A landscape with many valleys, sampled at points; each row gives a point and its height.
A ball rolls from a point to the lowest of its 3 nearest points, and stops where none of them is lower. Distance is the straight distance between rows; heights are no part of it.
Z_562 height 137: [148 139 115 160 114  91 144 164 123 131 156 118 110  77 205 161 126  69
 160 129]
Z_194 height 662: [115 172 123 203 164 123 145 159 118 117 142 128 170 181 133  98 166 138
  78 191]
Z_589 height 43: [ 66 109 120 124 114 138 113 124 169 150 129 103 145 129 128 116 137 109
 148  93]
Z_957 height 20: [109 164 115  72 107  69  88 157 109 157 101 148 142  90 111 130 108 126
 188 146]
Z_658 height 81: [ 73 136 133  72  87  95  74  71  72 139 100 131 105 106 102 123 129  92
 105  93]
Z_138 height 386: [ 80 117 130 107 154 140 140 139 164 113 144 120 130 147 146 123 150 114
 148 123]
Z_498 height 57: [172 107 124  68 120 170 141 103 112 104 111 129  88 143  89 113  91 201
  94  89]
Z_510 height 141: [121 100 171  82  95  99 109  64 111 141 115 140 115 123  77 125  91 180
 117 113]
Z_594 height 101: [109 153 164  62  69  71  73  73 110 131 140 150  96 126  80 146  81 106
  73 113]
Z_681 height 134: [169 116 161 130 152 185 130 147 134 134 138 154 159 131 147 149 114 181
 128 172]
Z_182 height 245: [ 97 122 157  86 100  98  84  93 119 178 108 118 153 115  95 124 122 126
 175 123]
Z_388 height 132: [124  96 155 132 158 161 173 143 144 105 141 106 161 162 134 126 140 120
  83 142]
Z_637 height 611: [158  74 150  98 131 157 115  96 127 144 114 123 145 122  71 108 122 188
 114 111]
Z_591 height 573: [228 121 142 112 143 103 135 118 110 137  99 157 115 131  82 137  75 200
 202 174]
Z_375 height 345: [ 71 141  97 197 160 133 114 120 165  82 124 124 114 141 103  91 151  99
 147 102]
Z_632 height 90: [101 167 146  44  73 106  60  76  69 132 135 126  83 106 115 127 117 108
  79  79]
Z_920 height 28: [112  84 124 103 133 181 152 135 147 111 113 112 156 119 117  98 121 104
  97  91]
Z_374 height 118: [185 149 169 148 158 158 152 150 118 122 164 173 147 109 175 154 108 153
 144 176]
Z_226 height 506: [173 132 147 129 114  97 126 117 137 154 106 150 156  98 123 152 110 143
 174 122]
Z_306 height 500: [ 46 113  95 134 148 140 121 137 184 112 127 105 113 127 145 129 156  97
 142 122]
Z_115 height 612: [188  79 162 110 139 191 148  95 124 139 121 144 132 120  95 107 153 188
 141 152]
Z_597 height 238: [141 152 103 178 121 131 165 171 125 141 150 123 114 138 179 144 155 133
  94 148]
Z_936 height 60: [163 152 121 180 142 120 156 163  78 143 164 149  96 127 209 110 174 106
  85 140]
Z_515 height 279: [ 97 151 184  51  94  33 107  98  98 128 127 140 106 141  53 130 122 133
 135 119]
Z_289 height 116: [170 136 138 142 116 138 148 155 148 139 140 126 154  95 168 163 100 121
 151 150]
Z_991 height 252: [122 140 104 182 150 130 161 165 144 150 143 124 109 142 190 151 142 111
 117 142]
Z_242 height 340: [142 112 134 158 164 141 148 177 163 120 131 139 153 147 160 139 143 137
 104 155]
Z_502 height 131: [114 154 106 180 132 108 149 148 161 115 127 134  86  91 193 158 131  77
 157 125]
Z_29 height 186: [152 113 158 144 154 154 148 136 160 131 119 118 153 133 145 162 112 170
 142 143]
Z_324 height 604: [125 169  73 209 152 132 128 178 150 100 129 116 106 156 153 111 184 134
 150 151]
Z_35 height 569: [135 146 125 173 129 148 148 127 127  73 151  81 163 173 121 104 153 101
  53 149]
Z_879 height 95: [179 151 145 169 137 124 123 144 125 123 186 134 139 114 201 164 110 118
 126 162]
Z_608 height 108: [155  78 130  82 114 190 135 139 136 123 124 118 148 144  84 127 116 150
  97  63]
Z_830 height 149: [162 149 144 181 161 160 143 182 142 139 171 143 133 144 183 147 102 146
  95 172]
Z_201 height 434: [122 138 146 135 168 136 146 154 171 131 136 110 146 129 139 163 138 129
 146 161]
Z_937 height 125: [149 160 132  89 113  79  85 147 118 178  74 123 155 101 124 153 105 110
 190 108]
Z_974 height 145: [ 73 129 116  92 129 120  93  98 147 145 111 128 130 112 136 120 129 102
 161 119]
Z_183 height 676: [135 157 148  94 126  64 102 127 104 164  77 151 140 130  74 145  81 141
 171 114]
Z_476 height 228: [ 85  83  99 101 144 142 128 140 157 107 144 102 140 135 130 104 168 107
 114 120]
Z_290 height 550: [193 149 149 116 132 105 133 125 113 156  96 131 163  99  97 152  89 166
 182 139]
Z_687 height 50: [118 112 119  68 105 152 125 101 118 152  91 109 127 125  98 106 123 115
  82  73]
Z_874 height 120: [131  82 111  63  89 153 124 119 117 148 102 112 144 139 104 114 113 134
  89  59]
Z_799 height 29: [170  67 158 111 116 200 160 123 132  69 135 121 147 150  86  97 126 154
  82 118]
Z_682 height 148: [160 148 119 174 100 115 160 184  92 145 164 140 112 105 202 159 155 114
 110 156]
Z_776 height 147: [106  84 142 109 107 140 141 103 138 131 121 123 129 128 101 112 144 145
 126 110]
Z_876 height 574: [ 87 137 108 152 139 129 144 166 172 128 129 112 106 135 147 147 162 125
 151 130]
Z_556 height 73: [ 98 146 113 101 123  90  98 136 130 158 105 126 138  86 148 153 114  94
 179 138]
Z_983 height 609: [175  97 173 123 144 173 122 103 140 120 117 150 149 121 106 133 125 156
 144 138]
Z_551 height 598: [177  99 165  80 119  99 127  70 113 114 110 139 123 135  82 138  82 178
 177 131]
Z_642 height 26: [108 155  81 157 129 103 130 160 169 125 138 119  73 107 175 138 140  86
 160 109]
Z_852 height 65: [ 98 120 124  59  96 131 111  61  88 141 124 133 101 114  99 111 113 108
  78  75]
Z_652 height 575: [114 147 101 191 155 128 146 163 128 103 132  97 136 189 131 106 180 121
 114 170]
Z_23 height 482: [ 74 164  63 230 132 141 155 125 141  51 110 111 126 159  84 102 165 114
 134 105]
Z_523 height 225: [126 167 106 190 107 123 149 162 133 129 151 140  68  89 199 142 155  80
 146 132]
Z_421 height 313: [114  81 136 115 136 146 117 117 138 165 107 113 150 133 117 141 131 142
 138 138]
Z_710 height 268: [121 164  97 185  96 123 133 154 114 123 147 152  90  64 181 141 144  74
 166 115]
Z_757 height 361: [ 73 158  73 196 166 127 128 152 164  92 116 125  86 117 132 126 160 113
 155 104]
Z_55 height 119: [166 156 129 179 158 118 156 166  98 137 165 160 130 127 202 147 126 120
  79 160]
Z_218 height 597: [146 146 155 107 111 101  94  90 118 150  90 150 148 105  83 134  91 170
 163 116]
Z_741 height 79: [182  97 103  64  93 176 134 117 125 121 129 118 123 154 101 124  97 188
  79  76]
Z_315 height 109: [190 144 156 167 144 149 151 166 130 125 149 149 137 123 173 158  92 130
 115 171]
Z_935 height 194: [ 43 107 101 122 135 150 104 115 142  85 149 131 109 111 103  80 164  77
 155 107]
Z_355 height 608: [195 114 157 104 149 161 137 109 107 132 126 151 138 138 112 123 113 191
 166 167]
Z_697 height 175: [104 127 167  76  91  58  84  67 108 151 115 138 119 128  88 131 114 124
 121 107]
Z_560 height 475: [109 141 111 154 150 122 158 144 146 129 129 102 141 133 164 141 164  99
 126 142]
Z_605 height 587: [186 101 146  87 142  97 150  94 140  96 104 141  89 130  64 119  75 189
 185 162]
Z_995 height 335: [139 138 130 124 124 121 126 119 140 183 113 111 153 100 172 164 116 133
 165 141]
Z_37 height 35: [123 104 152  78  85 110 132  74 106 155 138 150  89 134  94 129  76 135
 106  73]
Z_327 height 53: [140  71 155 132 138 191 171 149 142  82 148 122 158 147 107 111 125 132
  90 141]
Z_177 height 554: [155 174 103 211 139 140 148 181  76 135 149 124 152 177 175 133 146 153
  56 152]
Z_332 height 23: [150 142 117 177 145 126 148 156 142 145 153 124 121 103 200 145 116 109
 142 159]
Z_366 height 215: [143 138  96 185 114 100 154 145 114 142 142 149  85  91 184 133 147  75
 146 152]
Z_330 height 414: [ 96 143  82 209 134 134 131 135 140  66 122  89 117 162 117 110 188 118
 130 138]
Z_774 height 367: [117 169 165  77 105  27  80 137 110 147 115 147 127 128  63 121 107 135
 136 126]
Z_521 height 56: [101 101 142  88 116 120 112  81 116 141 114 122 142 107 106 117 114 133
 133 112]
Z_699 height 235: [ 81 139 113 114 131 123 102 108 157 176 126 123 141 120 134 125 135  92
 174 126]
Z_851 height 521: [119 137 103 184 125 121 139 133 120  88 133  68 144 188 122  84 185 121
 110 160]
Z_963 height 114: [ 87 156  94  40  76 140  98 122  97 155 154 132 102 146 106 141 108 131
  60  67]
Z_311 height 135: [ 71 115  84  67 120 163  89 130  98 134 111  95 126 114  92 116 138  70
  98  57]
Z_561 height 61: [120 122 121 128 129 131 125 114 147 166 115 113 151 129 147 141 126 121
 168 147]
Z_211 height 88: [171  80 161  89 107 140 134  66 104 112 121 157  79 118  94 115  91 184
  97  95]
Z_607 height 230: [126 118 144 176 150 158 157 165 120  85 138 110 162 172 142 109 121 147
  89 176]
Z_729 height 203: [ 81 130 108  68 108 120  63  81 121 157 103 142 117 128  95  97 138 114
 136 115]
Z_5 height 223: [ 64 112  82 138 152 124 145 134 143  59 145  99 106 141 130  89 173  69
 118 119]
Z_438 height 762: [163 133 148 100 117  44 107 117 108 116  88 173 130 112  73 131  81 160
 172 127]
Z_787 height 236: [142 116 156 159 187 178 140 147 163 120 152 114 162 147 150 144 130 154
 105 154]
Z_344 height 152: [ 94  83 122 105 134 154 122  98 146 132 139 110 150 119 118 112 146 107
 123 107]
Z_803 height 288: [ 83 134 108 165 147 148 137 143 151  90 124  99 135 143 131 111 159  86
 115 145]
Z_500 height 749: [157 127 168  86 118  59 104  94 125 138 104 152 128 140  72 124  81 152
 144 143]
Z_724 height 171: [ 53 133  85 102 153 156  92 119 133 108 136 134 115 126 105 111 166  53
 131  81]
Z_46 height 410: [129 184  74 201 141 126 151 191 117 131 134 120 122 164 174 134 164 142
  89 159]
Z_881 height 115: [188 150 158 198 154 140 147 168  80 146 183 174 129 124 198 121 128 113
  97 150]
Z_73 height 605: [175  83 164 103 115 140 131  76 118 133 122 139 155 124 107 128 105 192
 149 141]

Where does a ball stop that starts at each point below?
Z_324 => Z_936
Z_803 => Z_687
Z_876 => Z_589
Z_551 => Z_561
Z_201 => Z_332

Call two points neighbours if one is among the 3 nearest of the other. Go from one point of each pair to the other, from neighbour to neighbour, staying as low as possible. Name the highest point that can't be avoided.
Z_561 / Z_687 => Z_699
Z_920 / Z_37 => Z_608
Z_37 / Z_521 => Z_852
Z_521 / Z_936 => Z_787
Z_589 / Z_957 => Z_974
Z_498 / Z_687 => Z_211
